Each row is a point on a landscape with many peaks, with its height.
A climber steps from a point to the highest of its 2 nearest points, and stops where none of them is higher. Distance is the straight distance between rows; heights are no part of it.
(573) (h 36.8): 3  -1  7  -16  29  15  4  -17  -15  25  9  7  -5  1  -8  8  4  -4  -19  -20  5  34  16
(867) (h 26.4): 1  7  -6  2  -16  7  22  12  4  16  -3  4  -16  3  43  -1  2  -2  0  15  -18  -20  -2
(144) (h 49.2): 5  -8  4  -10  -20  7  -12  -18  1  -12  -3  -30  15  0  -32  -2  -8  6  -11  3  19  -7  2
(924) (h 54.1): -2  -9  0  -3  -6  -18  -7  12  12  -5  11  -24  -8  -12  -22  -3  -5  -4  29  2  -12  24  -4
(1036) (h 60.3): -3  -2  3  -12  -15  19  28  -5  -2  -18  0  2  -10  12  6  -16  -7  9  -24  -34  -5  -3  -8
(430) (h 55.2): 11  -15  -1  -26  29  5  3  -14  -18  22  3  -1  44  -7  -8  -6  17  0  -20  1  16  -4  5
(601) (h 68.2): -5  -2  -15  15  -33  -21  12  12  -4  -3  -5  -1  -3  10  16  -7  -8  15  18  -5  9  -7  -4
(711) (h 70.4): 4  -11  6  6  -4  -8  1  -4  16  13  12  -7  -22  16  18  17  -4  16  35  21  -16  38  9
(987) (h 62.1): -5  13  3  6  -15  -9  -14  2  -1  -23  -14  0  19  12  -45  -6  3  10  -26  -28  24  -7  2
(353) (h 31.0): -17  2  -9  -20  3  -4  29  10  -24  2  -3  17  -24  4  -1  -17  -14  -4  6  -29  -1  20  18
(801) (h 69.5): -7  5  -12  -6  0  35  -1  -15  15  45  3  -6  -14  13  -35  0  -10  19  -16  5  24  26  -4
(436) (h 56.2): -1  27  6  19  -25  0  -12  38  15  -20  -12  8  -4  -9  -25  -23  16  1  1  -19  -1  -22  3
(962) (h 47.0): -8  1  8  19  -21  -3  26  -4  -11  -9  26  -4  6  15  -7  -27  -2  0  22  -15  16  -9  7
(14) (h 60.9): -7  -4  -1  -8  10  19  12  -12  -29  25  13  4  -20  23  26  7  -13  -15  -5  28  -15  -25  34
(741) (h 20.8): 4  10  -28  -16  18  11  8  11  -11  26  0  4  -5  -4  34  14  17  8  -11  20  -8  -14  20
(812) (h 45.1): -7  17  9  16  5  13  37  -7  -5  7  27  18  5  19  -5  -26  6  0  -6  -21  14  3  1
(484) (h 66.4): 1  -7  9  3  -18  -5  12  10  -12  -22  -5  17  33  10  -22  -8  6  -8  -35  -39  25  -17  10
(116) (h 42.4): -13  4  10  11  -3  -27  8  8  5  -34  5  -1  -6  5  -8  -25  -17  8  19  -25  -19  18  -11
(734) (h 33.3): 5  -32  7  -11  -17  -9  -4  15  14  18  -12  -2  2  -16  30  17  13  -1  1  -15  -26  14  13
(699) (h 60.8): -10  -24  -1  -25  7  -12  7  2  -8  6  -4  -36  7  -10  -2  7  0  -7  16  -3  -11  -3  20
(41) (h 51.2): -7  -1  -4  -4  -4  -10  3  8  -3  -13  22  -23  6  -11  -34  -18  -1  6  21  -12  16  16  0
(513) (h 15.6): 7  9  16  21  -5  5  -42  3  32  -25  -31  18  -2  -12  0  6  -3  -13  -3  3  -6  -9  -33
(661) (h 47.2): 1  13  -2  -7  23  7  40  -7  -21  -29  10  32  14  4  9  -24  -18  -10  -24  -14  6  -11  -17
(265) (h 71.5): -11  -8  -24  3  -20  -10  18  13  -12  11  -12  -4  9  8  9  3  -2  13  -13  -8  23  -13  6
(337) (h 23.0): -6  19  -21  18  -11  -4  19  17  10  -20  -12  5  5  -8  10  -4  2  4  -18  -9  -3  -9  -19
(712) (h 45.5): 1  -36  11  10  4  -10  -23  8  26  10  11  0  -4  6  13  6  -20  -8  31  25  2  26  -20
(425) (h 66.6): 11  -3  -14  5  7  -12  -16  -4  3  -23  1  -1  1  5  33  40  3  4  -1  31  -12  -8  9
(254) (h 63.4): -4  -22  17  -7  -2  5  6  -19  -13  -2  18  -16  14  0  -16  -3  2  -8  20  -7  -3  -2  14
(129) (h 51.3): 4  -17  13  14  4  -22  -12  -9  17  -9  0  4  -3  -9  16  11  -19  -2  24  5  -17  30  -24
(352) (h 60.6): 3  7  -3  -17  12  14  5  2  8  15  7  -13  -32  -8  8  3  5  4  14  11  -25  17  -1
(257) (h 68.9): -12  11  -14  7  12  15  24  4  20  -1  7  0  3  10  -24  -6  2  12  -31  -25  20  21  -18
(626) (h 32.4): 20  3  -4  11  5  2  -37  6  22  -2  -14  -1  12  -17  9  27  9  -2  2  23  -2  1  -12
(30) (h 57.3): 9  2  -8  1  17  3  -1  -8  -7  9  8  -25  43  -11  -8  -2  25  4  -8  10  10  -17  21
(841) (h 55.8): 14  -27  5  -8  -6  9  25  -16  -30  24  4  7  28  11  6  1  1  -19  -17  3  11  -20  15
(554) (h 23.7): -6  27  -13  -4  27  22  11  -6  -30  31  19  3  -6  5  -5  -18  19  -6  -9  0  19  -5  -5
(464) (h 19.1): -4  21  -16  -18  4  -4  -20  0  -4  -25  -31  -17  7  -13  -18  7  -2  6  -20  -6  11  -13  3
(406) (h 59.6): -9  11  -2  20  -4  5  -13  -13  7  11  -3  -21  27  5  -26  0  24  1  -8  9  15  -33  4
(777) (h 65.4): 12  -2  -2  19  -23  -2  -7  -3  22  6  11  -11  -5  3  12  11  -5  15  15  17  1  12  -9
(378) (h 21.1): -13  24  -16  17  -9  -8  -6  -3  1  -22  -35  5  0  -2  -2  8  2  9  -17  -5  9  -23  -5
(285) (h 41.3): 8  17  -10  3  4  10  -16  2  25  -19  -1  -21  2  -28  -28  0  -6  5  13  19  -4  5  -13
(915) (h 18.5): 1  12  -22  -24  7  -4  9  3  -19  -21  -8  -10  9  -21  5  -5  -8  -6  -4  2  10  -19  -2
(217) (h 45.4): 2  19  -2  6  2  20  3  -16  14  -19  4  -23  5  -5  -35  -10  -8  9  -15  9  7  -7  -19
(669) (h 65.9): 2  -22  15  -3  -3  9  16  -32  -15  2  19  -22  6  16  14  15  0  -4  7  17  -9  -9  16
(748) (h 61.9): 2  7  -4  27  -15  8  0  -14  21  10  6  -15  16  3  -7  15  9  13  2  3  11  -10  5
(685) (h 27.3): -15  1  8  -4  27  6  11  -15  -50  12  2  34  -32  4  2  -14  -29  -17  -12  -12  -3  5  6
(211) (h 64.8): 1  0  -4  -16  -1  29  6  -10  18  28  8  -18  -21  -13  -18  -1  -15  16  1  12  -4  30  9
(51) (h 25.2): 10  -18  32  13  -12  6  -30  -5  29  -6  -6  3  1  -8  32  4  -1  -15  21  4  -18  -5  -32
(1068) (h 24.8): -8  22  -13  20  -10  0  35  8  -3  6  -5  8  -8  3  37  -13  -9  10  -5  -10  -11  -12  -13
(994) (h 44.2): 3  -2  11  -16  38  4  37  -8  -25  -12  24  34  11  -7  -3  -16  1  -23  -18  -12  -7  11  -3
(744) (h 57.5): -3  -24  6  -8  10  -19  -11  6  18  0  -12  -36  11  -17  -23  12  2  2  25  -6  -14  22  15
(502) (h 46.5): 17  -22  5  4  -19  13  -30  9  45  28  8  -5  -9  8  2  20  -2  7  19  47  -8  5  -10
(101) (h 74.9): -13  -1  -23  11  18  27  13  -7  19  38  6  -3  7  8  -34  4  -4  8  -36  -8  23  18  -20
(746) (h 29.4): -13  19  -5  -7  19  7  24  -4  -33  9  10  26  -28  13  -11  -25  -7  2  -16  -24  12  22  6
(472) (h 28.6): 15  -12  18  0  -16  16  -8  6  21  9  -2  -1  -15  -1  41  3  5  -3  10  17  -22  -10  -12
(750) (h 69.7): 2  -14  4  -14  5  17  1  -20  3  19  28  -21  -8  27  2  19  -4  5  -1  25  2  17  15
(571) (h 53.2): -3  -11  1  -26  -20  -10  -34  2  3  -5  -10  -39  5  12  -19  2  -1  7  -1  20  3  -21  16
(399) (h 57.6): -14  -4  20  3  9  15  30  -26  -26  21  15  1  -28  13  19  -8  -23  -13  9  10  -21  -8  20
(198) (h 20.7): 1  -5  40  12  9  -1  -46  -10  21  -20  -17  18  0  -16  9  5  -8  -30  23  -4  -9  -1  -25
(372) (h 51.1): 10  -23  -1  -12  -2  -2  -28  23  29  27  16  -1  -13  16  19  10  3  -9  24  32  -1  9  -10
(875) (h 56.4): 9  2  -10  5  21  -15  6  1  9  -6  5  18  -5  -17  31  11  3  1  22  6  -11  33  -12
(493) (h 8.7): 5  20  15  -1  -7  -2  -43  -12  8  -17  -33  -2  -1  -2  3  21  10  -11  11  30  -18  -21  14
(507) (h 58.1): -4  -6  5  -8  -26  -32  -36  5  -5  -12  -28  -10  -6  9  -18  5  -6  8  11  4  8  -16  20
(979) (h 50.4): 8  0  5  6  4  13  38  -5  -17  -9  6  35  19  13  -14  -12  -6  -13  -37  -20  12  -29  -28
(951) (h 57.9): -1  -18  4  -23  6  10  19  -9  -31  25  10  13  7  19  21  18  4  -11  -13  14  -4  -7  40
(877) (h 7.0): 3  -8  5  -15  5  -31  -48  8  -1  -16  -26  -7  6  -5  4  23  10  -8  22  27  -19  -13  14
(471) (h 62.0): 7  11  -9  29  4  -15  -4  -5  -5  -9  7  1  4  10  23  12  3  -1  18  35  4  -20  7
(457) (h 51.4): -3  12  4  6  -10  -16  9  35  -6  -38  -2  2  -2  -21  -16  -34  5  -2  0  -30  -10  -15  10
(618) (h 31.2): 10  -24  4  -12  -27  0  -12  27  16  28  -5  13  -5  -3  40  6  9  -6  5  -1  -9  -4  -12
(22) (h 0.7): 4  -16  4  -22  0  -10  -44  24  19  -3  -17  2  -4  -12  20  8  -5  -14  14  7  -6  -16  -22
(17) (h 11.0): 10  -7  23  0  -18  2  -55  -15  25  -18  -25  7  -6  2  5  21  -1  -10  3  24  -14  -10  -11
(9) (h 59.2): 11  16  -15  14  16  -12  13  -2  -8  -12  13  4  5  -18  16  9  15  -1  19  20  5  11  -2
(4) (h 34.7): -15  -1  -9  -11  26  6  -14  -2  -29  34  2  3  -27  0  -16  0  0  2  0  -18  13  33  21
(728) (h 47.1): -3  24  8  25  11  -22  18  28  19  -31  17  14  -4  -5  4  -32  -9  12  3  -15  -13  5  -5
(682) (h 38.3): -4  -16  8  2  -5  -21  14  25  10  -27  -5  17  -21  -2  15  -11  -15  5  8  -37  -15  29  -12
(974) (h 41.6): 13  7  8  -8  37  20  18  -31  -36  11  24  21  3  1  -4  -3  9  -15  -6  6  -1  10  -10
(591) (h 35.3): 6  -19  11  0  -16  -13  9  8  9  -18  -11  1  5  -16  12  15  -3  7  5  -26  -12  28  1
(248) (h 36.6): 18  10  -11  21  15  1  -35  11  32  -6  -15  9  4  -30  -22  8  -1  2  11  21  4  12  -21
(1026) (h 32.6): -17  5  -8  -10  16  -5  7  -7  -21  14  -6  8  -34  -5  15  2  -13  2  2  -12  -4  27  21
(522) (h 58.0): -8  36  -12  29  -14  -13  -24  8  -4  8  -20  -2  16  -4  -24  1  25  -1  5  11  16  -22  9
(435) (h 22.3): -3  29  -14  1  21  19  1  -11  -22  33  15  5  -17  5  19  15  19  6  -12  14  6  1  17
(641) (h 75.3): -10  -15  3  -8  14  -8  9  -25  -4  9  18  -21  -23  11  -2  12  -10  5  29  15  -5  38  8
(215) (h 60.7): -5  35  8  10  -25  -10  -12  11  -5  -4  -21  10  5  2  -36  -9  22  -10  10  -6  1  -16  22
(135) (h 69.0): 2  -17  -7  -3  -24  -2  23  7  -19  -5  -12  9  29  -4  5  -1  -9  -1  -20  -27  20  -19  22
(283) (h 39.1): 8  3  3  -12  25  26  2  -34  -18  30  8  19  -4  15  -9  6  16  1  -33  -4  7  17  -17
(175) (h 52.6): 1  23  15  43  8  -23  14  10  22  -35  14  9  8  2  -23  -8  1  19  -11  -12  7  14  -1
(361) (h 60.2): -1  4  13  -2  -24  10  9  -5  -8  -35  -9  -6  4  -6  -5  -16  -3  2  -18  -23  -14  -28  2
(702) (h 53.6): 6  -12  -5  0  -3  7  23  -20  -25  20  6  12  25  18  2  -1  3  -7  -36  -5  5  -34  -24
(884) (h 64.4): -3  0  -6  -6  -2  21  25  -6  -4  17  -2  6  3  13  0  3  2  11  -35  -29  16  1  -12
(269) (h 48.9): -6  -2  10  0  -9  -3  21  15  3  -13  30  -4  12  11  -31  -28  3  7  5  -28  22  5  13
(487) (h 25.4): -15  11  -4  -11  30  10  19  -8  -42  21  17  4  -19  -5  -3  -19  -5  -19  8  -1  -8  1  13
(847) (h 63.7): -2  -11  -6  14  -30  -36  -24  15  2  -12  -13  6  -8  17  14  8  -5  8  22  14  16  -9  0
(630) (h 53.1): 4  -15  0  -22  7  -5  0  -7  -5  1  -10  -12  41  -13  -20  -7  10  11  -25  -20  20  4  2
(679) (h 19.6): 3  3  -16  -23  7  0  14  13  -17  6  -5  0  2  -26  26  3  10  -7  0  4  -10  0  15
(281) (h 55.4): 3  -1  -2  2  -26  5  14  27  0  -23  -13  -2  -11  -16  9  -28  -8  1  4  -20  -22  -21  -1
(52) (h 60.4): 12  -3  -16  1  1  -13  -10  2  20  -14  -4  12  -9  21  45  21  -1  8  2  25  -6  -8  -24
(236) (h 56.3): 4  -4  -2  -14  4  8  -21  14  21  33  8  -8  -24  -23  14  3  14  -7  19  27  -15  11  -20
(800) (h 57.4): -7  24  3  28  4  -4  5  -4  17  -36  -5  9  10  18  -33  -2  0  12  -19  -28  17  -4  -4
(473) (h 4.0): 0  -18  4  -19  -2  -20  -64  14  23  -6  -26  -11  -6  -8  -12  10  -9  -6  26  26  -14  -10  -13

Two climbers start at each pair of points below. Name the first point that both come to, or write none.
(269), (353) | none
(17), (378) | (472)
(116), (285) | (265)

Where does a climber stop that starts at each point below?
(915) | (14)
(877) | (265)
(464) | (265)
(248) | (265)
(812) | (641)
(962) | (641)
(630) | (641)
